Points, in no order, along strands that fork, close into loops and pass close to each other.
In the rows, 128 means zero.
Points whose rows are less than 121 apart are linked; no others are. Some points are linked to none.
j606: [135 136 156 169 136  46 172 106 135 141 131  88 113 123 113 101 129 164
 127  83 116 123 158  85 145  97  92 104]
j860: [139 129 173 173 102  86 156  65 117 147 157 125 130 118 111  83 178 127
 186 113 130 140 143  61 168 101  96 119]
j975: [113 159 118 117 123 139  93 174 145 119 104 162  62  94 172 144 118 134
 125 101 132 132 137 146  83 144 128 113]
j500: [123  70  95 155 156 144 142 136 102  78  98  89 144  77 137 137  83 135
 102 116 111 127 101  82  97 118 125  87]
j142: [160 107 117 172 127 145 123  69 143 151 140 110 153 124  90 167 130 125
 159 128 113 116  60 128 172 114  89 116]
j885: [130 166 153 120 114  74 130 167 168 128 114  98  88  72 160 131 101 150
  84  96 115 120 154 148  73 113 124 102]
j165: [119 113 154 123 119  42 167 144 142 133 107  88 190 138 103 127  97 124
  98 137 127 107 161 152 143 118 136 101]
j175: [ 93 125 107  92 148 133 159 147 114 103 135  67 164  83 135  94 115 140
  98 139 102 135 148 157  78 150 184 150]
j732: [108 113 155  81 123  57 156 168  87 133  99 137 186 141 130 124 157 144
 108 157 141 133 169 102 142 114 158 129]
j328: [132  78  97 128 135 142 133  90  86 106 141 103 130 122 124 110 145 165
 145 127 110 134  96  84 104 130 136 159]
j913: [118 109 150 124 168  92 128 163 115 124  82 101 125 130 168 141 129 135
 107 114 134 131 129  70 129 110 144  97]
j437: [149  93 125 167  72 141 152 102 128  94 175 145 120  97  95  63 111 134
 136 134 118 138 156 117 101 137 119 113]
j174: [158 115 133 144  68 127 126 101 130 160 156 199 141 154  84 172 151 111
 168 158 134 121 100 172 170 123  94 120]
j341: [143 137 114 179 161 200 101 160 140 108 106 122  97  70 138 176  87  88
 108  87 114 116  90 184 100 143 120 114]
j926: [156 113 160 144  97  41 133 146 125 173 100 195 120 154 115 163 173 110
 155 143 177 116 151 161 156 104  97  99]
j425: [139  84  89  85 123  98 131 100 103 118 123 108 126 152 138 134 163 196
 119 143 133 132  95  77 105 137 125 163]
j938: [ 87 143 148 113 115 147 152 185 101  89 118 132 139  66 183 109 104 119
  89 134  94 132 164 111  85 132 186 124]
j396: [149 161 168 202 140  86 163 111 131 128 129  88 119  77 129 107 116 128
 133  67  94 116 135 108 133  94 100 121]
j67: [123  99  97 111 145 164 134  77 116 121 155  94 175 170  75 119 135 118
 173 161 164 124  84 120 158 141 112 141]
j562: [143 106 159 153  86 100 163 142  70 130 115 153 148  93 132  91 177 129
 136 119 122 146 160 117 101 113 165 132]
j652: [126 111  99  80 171  90 120 109 179 115  99  99 102 204 121 158 122 163
 108 134 145 117 119 108 134 124  93 104]
j381: [113 144 165 139 128 100 127  98 139 133 144 166 101 172 131  72 158 131
 138 128 161 155 183  34 178 117 111 103]
j189: [145 177 151 173 130 107 115  82 189 167 158 163  69 168 121 133 134 132
 176  94 124 133 131 111 163 125  68 124]
j547: [129 113 143 127 145  96 117 165 109 152  78 165  98 127 133 157 162 109
 156 116 172 137 150 155 122 116 161 104]
j720: [148 121  77 164 159 204  81 140 149 102 117 121  82  88 131 142  90 102
 148  95 140 118 100 153  89 145 124 126]
j717: [144 148 108 108 118 112 141  97 142 137 135  60  96 122 157 123 156 220
  91  97  86 128  87 138  77 135 113 168]
j852: [143 107 122 140 102 157 152 144 146 120 160 139 213  96  97 144  72  77
  86 132  90 109 124 172 156 141 129 114]
j733: [110 196 172 169 177 171 136 136 126 113 139  82 117  72 139  89 110  77
 135  95 113 134 143 139 129 117 149 127]
j756: [168  34  74 144 121 142 115 135 108 107  87 115 137  99 108 174 109 126
 117 106 123 113  91 154  81 127 123 108]
j230: [174 143 164 175 109 122 151 109 110 162 120 124 167 108  99 152 159 123
 140  93  82 119  83 195 132 134 138 164]
j869: [130 174 178 160 122 129 151  91 126 151 163 132 133 126 115 105 172 133
 165  99 114 153 146  89 154 109 109 150]
j245: [137  82 109 113 101 125 105 159  93  99 114 169 128 131 175 154 154 171
 109 122 120 119 117  79  83 128 146 119]
j405: [134  94 138 127 100 158 108 170 126 150 150 221 165 145 149 191  94  94
  97 160 108 107  96 142 177 125 109 100]
j586: [101 128 153 115 131 149 151 136  85 121 144 153 214 115 128  95 129  76
 143 175 141 135 152 101 176 121 184 134]
j451: [142 150 114 138 158 161 151 124 140 132 122  75 184 128 112 188  96 100
  71 114  91 113  68 182 173 138 123 123]
j169: [140  56 144 151  80  71 142 101 102 119 126 154 146 122 133 142 126 159
 132 145 118 119 123  56 137  84  88  90]
j351: [157 103  81 119  98 123 109  95 149 128 131 131 142 175 103 177 106 153
 115 128 120 104  92 177 126 153  84 131]
j698: [121 173 167 118 143 101 172 145  91 155 101 120 159 113 116 118 178 105
 128 131 142 121 148 187 135 134 187 170]
j392: [157 115  93 145 133  98 125 111 157 131 101  75  91 133  81 140 128 143
 137  92 150 132 122 192  92 147  96 106]
j837: [140 168 112 100 135 106  94 108 142 147  77 107  49 172 143 130 177 177
 160 104 168 160 126 145 107 126 136 160]
j299: [ 83 112  98  99 152 191 149 114 101  90 155  92 191 118 121  95 112 116
 114 164 104 124 106  92 128 130 170 159]
j670: [142  55 152 140  70  83 144 101  97 132 130 125 203 115 121 157 131 146
 124 152 113 102  81  92 180  78  96  85]
j684: [161 199 157 168  93 136 125 107 155 189 154 185  90 165 119 114 157 110
 180 121 134 160 141 168 162 142 119 183]
j895: [156 131 164 176  94 121 173  83  91 149 160 117 177 109 123 127 158 128
 128 128  69 115  92 105 154 110 104 150]
j599: [153 142 133 193 157 143 149  66 138 135 153  78 160 110  83 132 113 115
 150  96  94 124  78 121 173  98 105 135]
j916: [119 184 141 144 174 175 125  83  99 139 148  80 153 141 139 128 161 122
 149  98 101 135  66 105 167 128 147 171]
j506: [ 97  96 113  58 131  88 145 154 101 128 101 107 191 154 132 133 145 141
  99 169 140 120 143 135 112 141 176 133]
j523: [136 202 181 147 108 127 144 139 145 160 148 146  97 125 150 110 158 142
 118  78  91 160 153 118 145 117 129 152]
j357: [105 143 138 162 145 131 148 134 154 123 157 103 174 112  89 135  73  59
 119 150 134 108 143 137 195  94 118  77]
j774: [ 96 137 129  71 148 112 120 193 123 133  67 129 131 132 160 180 136 139
  75 151 134 118 129 175  95 142 170 112]
j827: [ 99 115 167 120 167 109 130 184  89 125  78 141 158 124 143 155 155  92
 144 133 178 120 157 139 133 109 190 104]
j644: [128 131 154 120  99 142 150  87  85 144 158 140 168 135 120  84 202 147
 138 147 110 150 114  94 156 141 151 187]
j608: [ 97 105 113 158 144 150 155 133 166 102 152 110 164 119  82 112  45  55
 127 159 151 117 173 129 152 124 117  85]
j296: [126  98 133  77  57 104 141 137  99 153 142 189 210 148 109 138 159 120
 128 198 147 134 128 135 161 131 149 133]
j339: [127  81  67  98 126 169  93 162 131  94 106 166 118 123 115 140  91 120
 125 141 136 120 122 146  87 172 134 113]
j928: [115 103 144 124  91 139 155 121  84 109 171 155 174 114 139 104 137 157
  86 147  79 131 116  61 142 120 136 141]
j826: [150  52  96 108 123  65 119 117 120 126  86 122 138 163  89 175 137 143
 139 137 146 111 103 137 116 128 114 101]
j629: [133  62  56 116 137 168 104 148 135 107 114 157 143 139 104 168  79  87
 113 156 160 121  96 150 126 162 124 116]
j447: [119 104  68 103 159 164  93 120 160  88 158  94  95 153 135 134  79 143
 100 128 111 111  99  90 111 151  87 110]
j34: [121 147 126  77  76 105 126 140 161 129 146 148  66 151 160  91 143 216
  87 126 100 147 164  93  96 142 118 146]
j332: [112 141  94 106 183 181  89 147 156  89 132  82  92 113 160 144  84 143
  98 122 103 108  99  92  92 139 127 117]
j868: [102 133 118  56 125 104 151 183 162 124 119 112 170 145 161 142  89 138
  45 163 106 100 141 140 136 137 140 117]
j286: [110 102 160 149 121 104 158 163  95  92 123 116 153  64 165  82 102 130
  88 123  95 141 178  80  83 107 167  99]
j250: [114  74 132 108 138 124 130 161  83  97  95 155 136 141 176 143 134 149
  96 142 136 125 128  46 117 121 155  99]
j588: [139 156 150 143  66 125 140 143 126 107 161 161  91  81 163  98 125 159
  94  92  68 140 163 122  71 135 120 143]
j565: [179 150 132 183 102 107 107 100 180 153 154 161  84 154 148 175 106 139
 134  86 110 131 101 140 153 116  55 117]
j961: [144  90 142 170 135  82 108 141 120 159  88 185 105 139 117 165 137  71
 176 137 192 116 144 147 161 103 129  82]
j706: [123 111 126  83 107  97 108 167 109 138  96 164 105 149 169 140 158 174
 114 112 137 143 134 115  89 141 144 129]
j94: [160 138 130 152 114 120  95 121 126 156  96 194  42 151 122 127 158 121
 192 112 189 147 159 165 113 138 114 136]
j130: [109 117  96 125 134 191 102 122 146  92 166 179 141 141 101  99  78  93
 145 169 146 132 146 106 134 165 122 106]
j569: [170 132 121 104 112 113 137  90 112 161 107 112 147 156 146 185 179 179
 100 123  92 120  60 138 143 146 130 189]
j537: [124  77  92 128 146 165 105 146 132 135 126 159 155 153  99 156  77  78
 149 162 184 104  98 136 158 131 119  98]
j568: [155 104 142 124 140  47 137 154 136 144  57 106 116 145 151 178 161 166
  89 103 123 118 118 151 117 110 129 115]
j147: [127 113 162 115  95 140 123 170  64 131 114 193 179 127 180 165 160 106
 105 150 115 122  98 102 149 119 158 139]
j269: [114 124 125 125 146 138 167 133  81 115 132  70 157  71 153  93 140 164
  84 125  76 127 117 113 102 138 179 173]
j376: [124 122  75  92 105 166 102 110 141  94 168 145  92 172 137  93 126 188
 123 144 117 150 135 100  88 160 103 163]
j937: [140 166 103 132 146 145 139 172 196 138 112  75 104  97 124 173  63  91
  64  94 110 106 128 210 128 146 109 100]
j51: [135  97 166 163  91  94 157 136 115 105 136 143 186  94 131 138  76 101
 103 123 101 107 148 112 157  99 111  77]
j646: [143 118 117 195 133 196  88 113 129  93 175 189  90  99 116 105  87  97
 170 108 126 133 122 114 112 135  93 106]
j640: [185 100 101 143 104 140 123  77 157 160 149 112 150 155 100 196 112 134
 137 146 107  98  51 163 170 134  73 123]
j596: [120 167 156 123 126  95 121 156 158 172 118 180 106 173 141 158 143 125
 121 120 137 127 135 186 154 130 125 135]
j493: [121 184 111 130 146 203 110 124 141 133 133  98  82 107 111 110  99  97
 154 108 141 129 112 221  95 136 135 167]
j337: [ 76 159 104  61 142 139 141 173 137 103 143  79 154 109 151 110  89 142
  58 153 103 129 155 142 108 149 163 137]
j755: [ 93 164 113  67 181 162 115 110 128 129 119  74 107 169 174 107 173 175
 118 139 127 137 113  71 132 135 150 184]
j734: [ 98  93 125 125 105 161  97 170  88  93 142 218 144 123 166 124 114 100
 129 169 147 154 156  79 116 144 159 100]
j453: [118 145 167 139 120 117 164 110 117 131 160 113 183 125 129 115 129 141
  95 126  76 112 109  91 163 111 126 140]
j872: [164 115 146 164  41 117 108 105 127 157 159 239 119 132 115 137 147 108
 154 141 134 129 150 129 155 119  97 123]
j87: [129 136 110 135 203 187  88 134 127 130  82 116  95 134 150 198 128  88
 144 119 161 111  66 145 139 118 134 125]
j228: [126 101 103 157 121 177  93 152  94  83 112 157  85  71 134  94 115 129
 166 109 167 136 138 122  52 126 159 126]
j899: [133 113  93 166 133 191  70 138 133  77 145 161  58  71 126 117  82 123
 150 110 139 131 142 126  65 138 114 111]
j346: [119  85  81 121  98 164  95  99 121 114 168 171 134 157  96  94 115 114
 179 168 161 141 140 113 126 149 113 119]
j42: [111 110 160 105 120  45 181 130 105 148 108 128 222 123 101 121 141 117
 124 164 139 116 163 162 156 123 152 129]
j350: [148 143 124 117 121 106  76 146 153 155  79 170  34 165 145 141 164 159
 172 102 184 160 143 156 108 133 121 134]
j616: [144 118  86 119 127 161 101 111 128 109 106  90  90 129 166 155 135 195
 100 101  95 123  71 114  72 143 121 162]
j856: [149 126 153 132  92  53 142 103 127 193  94 157 118 185 110 171 198 140
 172 145 166 131 119 139 176 110  99 121]
j76: [151  93 129 128 108 135 139  80  78 135 153 132 167 125 116 104 186 157
 163 130 128 147  95  64 139 128 126 153]
j991: [104 149 143 116 154 114 169 119 136 102 175  87 177 137 148  94 108 154
  96 148  78 118 148  61 155 122 133 131]
j420: [162 130 104 141 155 116 159 101 133 136 106  57 128 104  71 115 124 133
 126 100 131 131 124 198  97 135 119 137]
j933: [133 198 166 127 153 127 161 129  86 155 100  80 173  95 148 141 161 122
 100 110 113 123 107 197 121 138 189 177]
j719: [136  98 156 169  90 134 145  66  76 143 150 148 148 108 110 101 189 124
 188 142 139 150 120  49 166 107 125 112]
j696: [131 122 119 107 130  59 171 141 170 118 127  75 153 140 105 122  77 156
  75 136 122 110 167 155 136 123  95  96]
j336: [ 83 130 149  99 142 176 153 122  93 109 169 115 175 119 126  84 141  99
 128 172 126 125 136  88 161 133 181 160]
j410: [125 191 145 141 159 178 125 111 163 148 131 106  84 132  95 104 113  77
 172 111 155 148 149 202 129 136 145 152]
j520: [118 106 104 114 166 163 111 112 151  94 149 116 142 153 135 169  78 121
 108 138 119 112  92  64 157 131  90  89]
j910: [162  70  80 151 151 136 135 123 116 109  81  70 131  76 119 168  86 143
  94  93 105 111  91 130  94 129 125 108]
j136: [162 138 120 157 134 135 162  95 104 147  99  71 163  87  77 131 128 122
 126 100 102 111  78 209 109 148 146 159]
j703: [141 154 115  87  93 114 130 114 149 145 152 100  82 131 160  93 164 202
 101 109  77 152 122 112  85 142 125 188]
j701: [136 165 145 119 185  76 129 135 198 167 108  89  96 164 103 144 111 103
 128 109 162 122 150 178 158 135 126 107]
j401: [152 208 190 151 136 133 143 121 114 205 106 143 142 152 158 161 188 111
 140 115  97 130  98 151 170 128 138 178]
j109: [ 83 109 113  89 121 115 106 182 114 105  94 148  99  96 158  90 146 132
 146 149 171 146 190 139  58 141 173 124]
j55: [100  56  83 114 161 141 148 152 122  70 102  74 140 100 149 123  81 137
  87 154 125 117 120  78  90 137 158 101]
j378: [ 96 123 117 108 158  92 180 130 155 111 149  63 157 110 117  92  67 137
  77 140  99 119 164 102 140 130 130 108]
j769: [143  99 126 136 123 113 106 199 128 120 106 204 150 136 153 193  79  91
  90 142 133 110 126 132 153 117 127  92]
j959: [110 123 121 116 149 152 130 148 149 105 129 106 156 145 151 178  85 114
  51 124  80 103  85  85 164 122 107 104]
j186: [120 137 134 116 117 114 109 170 143 160 139 215 101 166 136 134 128  98
 129 155 162 121 140 159 140 150 128 135]
j469: [125 204 167 130 166 165 146 114  93 144 118  67 154 103 143 135 184 126
 127  95  93 127 109 143 136 131 174 181]
j423: [ 96  94  96  96 161 177 135 160  93  76 118  88 180 111 152 134  92 107
  93 163 121 104 121  93 118 134 173 122]
j966: [132 195 155 150 162 132 120 124 177 166 117  92  80 155  95 131 115 102
 155 113 157 120 143 195 141 130 115 131]
j138: [116 157 132 137 153 167 123 112  89 108 131  94 105  86 121  62 165 123
 164 107 137 155 145 132  87 135 175 168]
j448: [124 111 171 152 155  96 130 124 136 167 104 133 162 151 108 180 137  79
 157 141 165 104  96 108 213  88 127 100]
j795: [103 142 169 146 155 126 144 130 138 148 131 116 187 131 103 170 119  64
 138 161 139  96 121 123 210 107 113  96]
j538: [133 152 143 130 178 110 131 129 133 135  86  63  89 106 137 131 151 147
 143  90 133 133 120 136  96 109 144 133]
j363: [152 134  86  97 115 139 114  87 168 134 154 104 114 196  80 131 120 149
 139 132 129 138 114 179 124 162  81 158]
j326: [104 104  74  72 126 183  76 168 123 107 112 154  95 135 147 137 106 117
 129 154 163 134 131 162  76 169 159 144]
j364: [132 181 141 151 127 151  81 110 170 169 143 173  55 185 143 113 138 115
 183 109 146 150 137 129 171 135  87 162]
j700: [140  79  82 140 109 132  87 106 131 101 147 195  91 154 100 125 112 140
 182 145 166 131 152  98 113 143  99 101]
j601: [ 98  77 156 158 104  93 154 105 101 107 154 134 180 106 108  84 114 102
 140 167 133 139 169  44 150 106 134  90]
j544: [162 161 120 156 139 160 122 150 162 129 130 116  96  93 138 167  76 104
  97  74  94 118 110 184 110 133 114 105]
j399: [128 109  82  80 153 124 121 171 173 115  78  70 116 109 102 153  88 127
  86 128 143 124 153 184  95 145 121  90]
j275: [ 90 126 116 134 166 158  80 185 158 108 129 188  81 138 178 160  71  96
 105 137 154 111 157  93 128 131 140  79]
j865: [104 141 166 134 197  94 141  99 124 156 103 102 141 167 117 159 157 104
 169 136 172 133 118  95 189  92 108 106]
j374: [111 146 101 124 190 167 129 104 146 110 117  44 135 128 120 116 101 124
 119 110 136 118 101 136 144 135 128 121]
j129: [128 113 143 118 117  87 129 126 135 134 149 140 116 166 122  97 145 152
 143 134 144 142 159  81 133 113 118 118]
j550: [141 135  92 138 149 135  88 131 184 137 143 159  76 173 105 155  86 109
 141 138 148 110 131 177 153 144  91 110]
j749: [111  76  88 115 167  86 175 105 103 119 118  42 156 125 111  94 129 165
 115 146 127 119 143  98 114 131 142 139]
j607: [154 144 132 148 105  95 103 153 172 138 141 178  74 147 152 155  99 144
 109  86 125 118 132 111 135 108  76  97]
j79: [113 143 132 136 158 173  86 103 127 146 132 152 112 164 123 154 135  92
 181 138 164 122  99 118 173 119 120 143]
j408: [ 92 138 109 108 130 169 104 161 141  77 115  75 100  36 162 111  94 120
 102 131 124 127 125 117  41 122 145 123]
j798: [120 126  91 103 190 129 128  99 166 119 133  40 130 179 103 143 109 136
 112 116 145 117 108 117 155 139  92 106]
j785: [149 201 187 143 109 161 150 117 108 187 141 170 164 133 144 121 191 124
 124 115 104 154 112 147 167 127 160 200]
j432: [109 188 128 116 110 165  91 129 164 106 156 128  40  94 160  66 141 157
 146 105 132 159 164 117  74 132 120 162]
j958: [102 143 112  55 149 108 115 146 169 132 136 127 126 212 145 157 129 144
 105 166 153 121 117 112 160 145 110 115]
j441: [132 101 118 128  91  82 133 165  95 120  99 144 132  90 120 100 143 130
 146 134 153 139 185 137  75 128 175 121]
j108: [193 141 149 194  71 135 139 102 113 161 132 152 108 112 111 136 162 132
 169  88 100 145 109 172 107 127 124 165]
j824: [138 142 112 161 147 163 126  83 133 104 165 101  79 120 114  91 107 146
 153  90 108 140 108 128 103 122 104 157]
j17: [137 108  89  63 115 115 117 116 126 135 117 128 114 198 142 127 184 215
 110 140 133 155 120  97 113 152 138 181]
j552: [105  97  94 142 162 215 104 115 114  85 150 117 128 122 105  92  87  73
 164 132 141 125 135 112 117 141 135 125]
j383: [ 89 155 107  56 161 176  98 160 128 115 128 123 118 141 141 111 124 123
 128 160 161 135 144 157  91 152 173 160]
j890: [160  95 159 171  66  74 169  79  96 145 143 111 200 103 108 154 142 160
 115 123  73 118  94 104 184  82 103 121]
j349: [157 113 130 155 101 119 107  98  99 165 124 175 142 146  96 153 174 105
 190 137 153 136  95 175 149 119 130 146]
j279: [144 123 178 194  82 164 147  75 112 129 183 163 177  88 115 106 129 110
 147 120  77 121  95 106 162 110 117 121]
j948: [104 150 133 141 130 160 132 184 124 101 127 104 125  38 168 128  95 113
  87 102 102 120 133 138  64 124 166 127]
j752: [113 135 119 110 145  77 137 110 129 121 111  55  87 112 135  89 141 191
 130 113 146 139 150 132  77 111 136 150]
j477: [119 109 124 159 135 130 113 177 145 107 121 174 126 113 164 165  56  80
  96 127 140 111 139 100 150 109 107  54]
j750: [125 192 144 103  98 149 117 132 125 130 151 123  56  95 176  78 184 180
 117 100 106 167 139 116  65 128 142 175]
j398: [101 172 121 127 167 179 145 109 109  94 150  50  98  69 139  47 133 129
 140 114  94 146 133 122  76 119 156 167]
j218: [125  90 151 152 106 115 163 145  58  93 132 141 173  89 169 107 114 146
  91 134  76 124 131  55 128 101 141 118]
j688: [147 171 145 161  98 145 103 133 122 175 116 199  65 149 129 122 184 102
 194 121 164 153 146 177 148 133 149 159]
j355: [ 99 110 130 120 114  96 140 131 132 105 156 149 168 123  97 103  91 107
 138 184 165 128 165  79 160 112 113  83]
j982: [159 112 176 143  94  42 150 107 107 169  99 138 159 152 133 176 210 153
 150 142 124 115 102 103 198  82 109 125]
j581: [147 119 137 192 130 184 113  85 113 102 170 169 136 105 118 116 127  91
 165 117 108 130  99 102 138 130 104 120]
j290: [121 179 174 128 156 100 112 145 143 185  91 159  95 192 160 174 171 120
 133 134 163 123 112 129 185 117 130 122]
j66: [110 129 184 107 119 140 139 161  66 147 121 180 199 127 147 133 170  84
 124 155 133 122 131  95 168 116 188 147]
j791: [149 100 121 146 144 155 112 104  85 111 121 107  99 104 150 139 166 192
 147  97 105 142  87  90  73 127 132 172]
j513: [ 76 162 129  83 156 189 123 151 127 105 145 142 114 139 128  63 119  83
 147 161 159 129 180 140 132 150 166 142]
j124: [122  99 113  78 101 120 135 143 105 142 120 152 191 151 119 143 139 129
 115 176 127 120 119 180 131 166 162 153]
j603: [109 119 136  98  94 130 106 150 140 171 149 188 178 173 143 191 113  98
 109 172 137  94  98 142 194 105 112 107]
j8: [137 115 136 153  61 136 153  97 127 112 184 184 152 121  93  66 129 111
 148 159 125 143 176 102 139 126 112 117]
j220: [121 143 180 145 141 123 126 144 121 142 125 176 133 130 154 139 142  82
 130 116 140 122 144  79 170 106 128 106]
j105: [143 165 147 153  92 156 120 121 130 149 149 187  78 103  92  57 140 105
 169 100 137 153 177 171 107 142 132 158]
j483: [117 187 132 139 123 173  75 144 172 118 165 184  24 116 148  85 112 130
 160 113 147 146 164 134 106 132 111 142]
j992: [151 137 143  82 102  66 146 135 124 146  84 124 113 156 149 148 184 190
 110 112 116 132 130 142  97 117 131 145]
j190: [138  85 124 137  93  94 140  86 126 149 141 149 188 136  74 163 141  96
 166 180 148 112 104 169 184 127  99  88]
j945: [118 123 107 121 130 116 124 141 157 109 128 139 112 145 114 105  99 136
 131 122 133 135 172 120  99 140 122 100]
j668: [115 179 171  95 114 158 151 101  96 173 153 131 199 151 140 102 185 130
 121 140  96 147 106 126 179 151 164 198]
j288: [131  69 161 153  86 108 143 114  60 123 132 170 168 100 120 100 170 115
 146 162 143 148 149  63 137 108 151 104]
j295: [140 159 106 104 110 158 117 100 161 139 154 145  90 156 103 100 123 140
 137 138 128 156 138 208  90 176 107 183]
j844: [138 161 166 120 166  86 136 117 139 158 100 117 132 178 139 162 170 142
 142 123 138 134 115 109 180 116 126 132]
j263: [146 151 114 109 105 163 109 117 119 127 144 135 117 140 128 136 141 135
 124 114  99 147 120 177  92 162 136 175]
j564: [158 147 105  94 137 137 109  77 150 141 139 105 104 210 118 138 159 172
 147 114 123 146  98 142 127 147  93 177]
j484: [148 193 168 115  87 102 137 154 161 191 134 148 114 150 146 156 152 146
  98 124  99 141 129 201 121 134 135 155]
j52: [112 173  98  91 151 175  96 134 156 111 119  63  61  84 108 111 111 121
 134 110 140 134 128 209  67 143 126 147]
j361: [ 94 143 116  92 166  96 113 125 161 103 141  63  54 115 153  90 125 188
 134 109 148 133 157  82  84 103 110 111]
j619: [ 96 177 151 103 128 142 126 131 124 150 152 140 107 138 115  72 150  90
 157 149 164 152 179 124 158 136 148 148]
j893: [133 203 180 142  93  90 149 136 159 170 151 140 114 137 140 127 144 149
  92  97  71 131 142 160 149 135 103 158]
j43: [147  79 107 148 123 116 123 126 145 126 130 149 171 113  70 150  98  82
 144 159 147 109 123 161 154 118 104  87]
j541: [116 130  83  67 171 110  99 151 182 108  72  75  91 148 118 146 122 148
 108 147 179 106 121 183  90 146 129 114]
j573: [ 93 160 125  88 176 105 121 150 169 101 135  84  74 140 179 117 100 174
  85 118 131 131 161  56 105 117 112  99]
j379: [120  79 109 149 126 158 110 121  79 102 114 149 120 109 123  87 144 113
 193 118 163 153 145 100  94 133 148 137]
j721: [175  99 103 164 107  70 136  97 158 154 114 128  86 147  95 160 135 155
 156 102 140 117 119 174 122 133  69 108]
j901: [116 106  83 129 169 210 134  81  94  76 154  69 152 124 111  83 113 103
 155 146 122 135 110 121 114 138 148 166]
j187: [146 171 150 199 165 130 160  90 145 131 140  62 150  92  88  99 103 108
 137  77 101 122 122 137 148 121 108 114]
j11: [ 78 152 148  82 196  85 137 145 132 124  95  77 130 127 160 125 147 134
 102 136 153 130 148  90 135 111 175 126]
j331: [145  96 160 153  50  69 136 133 126 154 133 202 138 125 122 140 132 120
 143 155 150 117 160 120 173 100 102  81]
j312: [137 139 128 144 141 154 183  98 105 120 159  81 173  97 109  65 121 152
 103 118  70 117 112 135 114 139 155 187]
j854: [105  99  71 130 180 214  87 118 132  85 110 101  93 108 113 124  90  96
 155 113 156 119 119 145  96 148 135 118]
j490: [104  86 113 104 118 123 106 156 110 106 127 186 160 150 137 141  94  91
 137 196 174 133 162  79 138 126 133  88]
j927: [155  78  94 153 118  93  96 105 156 125 137 152  78 157  96 137 117 152
 154 122 167 113 150 121 117 136  64 103]
j521: [110 132 121 125 130 147 103 171 156 129 149 216  86 157 153 140  87  89
 131 168 157 128 180 137 140 139 118 103]
j270: [130 105 125 151 163 155 115 117  80 111 103 102 123 107 107 114 156 107
 184 113 167 150 117 136 103 116 157 145]
j605: [114 171  93  64 153 137 102 123 167 114 118  58  68 142 107 118 112 155
 138 137 152 132 132 191  70 148 128 144]
j892: [112 161 117  90 185 182 108  87 133 140 126  73 121 176 148 118 179 151
 145 128 123 141  67  99 158 129 138 182]
j64: [155 147 124 140  93 150 140 122 131 122 161 150 115 102 135 112 137 135
 103 105  73 126 133 150  90 151 120 148]
j63: [135 131 135 133  71 100 143 172 159 111 143 127 109  93 152 118  84 173
  65  99  77 132 156 137  87 118 103 112]
j597: [150 131 152 160  78 128 136 120 147 140 185 210 137 128 104  91 128  98
 154 128 112 139 148 126 158 127 102 124]
j370: [134 181 142 135 149 102 121 164 148 134  83  76  87  88 138 131 120 131
 123  72 113 126 145 168  88 109 126 107]
j676: [ 58 161 142  80 168 141 136 142 116 108 128  76 131 126 179  96 145 158
 107 137 123 128 126  67 126 122 159 149]
j789: [ 99 189 156  96 151 105 163 152 104 162 122 121 149 141 110  77 165 112
 129 144 148 147 175 161 160 137 178 147]
j833: [160 104 151 174  77  80 186 141  93 121 127 146 165  81 114 103 141 142
 121 102 100 122 159 154 106 131 131 128]
j393: [131 108 128 161 125 172  93 149 112 118 125 162 123 121 154 184 120 114
 121 109 103 119  83 110 132 126 111 118]
j570: [122 111 160 114  46  81 138 114 110 154 142 198 192 140 117 122 157 120
 133 171 134 117 144 126 184 113 118 116]
j456: [151 166 118 109 114 112 129  81 146 170 104 112  91 186 114 127 184 185
 156 125 150 154 109 174 110 148 120 180]
j81: [153  58  89 101 124  67 141 144 103 122  68 104 141 135 133 167 154 173
 119 131 135 115 108 159  88 118 135 114]
j115: [150  92 117 165 135 145 125 104  85 137  99 130 137 125  99 147 158  92
 177 116 152 124  93 162 130 124 156 135]
j866: [143  78 137 136 103  70 114 116 135 128 122 130 135 146 137 148 136 142
 143 128 160 125 136  56 144 112 101  85]
j214: [ 96 134 143  77 134 101 118 156 158 165 135 165 171 190 140 164 116 111
  98 174 143 111 122 116 200 115 105 105]
j625: [121 130  71 108 144 174  66 102 165  95 155 142  62 167 153 129 103 166
 145 116 116 132 112  82 108 141  84 144]
j669: [118 139  98 123 162 139 140 172 181 109 100  69 130  96  94 139  65  94
  78 124 143 108 148 189 123 146 137  94]
j754: [152 120 167 173 104  83 167 161 110 127 118 130 162  75 117 125  96 106
  97  98  83 120 155 161 118 116 135 108]
j380: [139 106 101 139 108 119 134 122 130 103 146 140  85 114  98  57 109 149
 159 132 137 150 170 135  64 144 119 110]
j529: [102 122 133  92 152 128 140 179 152 112 124 101 193 145 144 157  83 111
  43 149 101  97 130 109 161 121 140 100]
j989: [113  92 145 174 121 118 131 160 130  92 135 150 156  85 145 139  50  84
 101 124 115 115 168 103 126 110 117  61]

How many points has the smallest loop of links through each point below? Write none if it is on no loop.
j866 -> 22
j719 -> 17
j506 -> 24
j469 -> none
j337 -> none

A piece is all that can be reached along the links. How many separate loops has the piece of each point below (a circle has one, a figure eight two, a Y none), and how many tips (points with one link)?
j370 -> loops 0, tips 3
j544 -> loops 2, tips 10
j644 -> loops 1, tips 8
j376 -> loops 0, tips 3

Name the points in between on the shortest way along the links from the first point to the second, in order.
j625; j175 -> j447, j520, j959, j529, j868, j337
j43; j378 -> j190, j174, j872, j331, j570, j296, j124, j506, j732, j42, j165, j696
j676; j190 -> j755, j892, j916, j469, j933, j698, j789, j619, j513, j383, j326, j339, j629, j537, j43
j872; j670 -> j597, j8, j437, j380, j945, j129, j866, j169
j355; j958 -> j601, j288, j562, j833, j754, j51, j989, j477, j769, j405, j603, j214
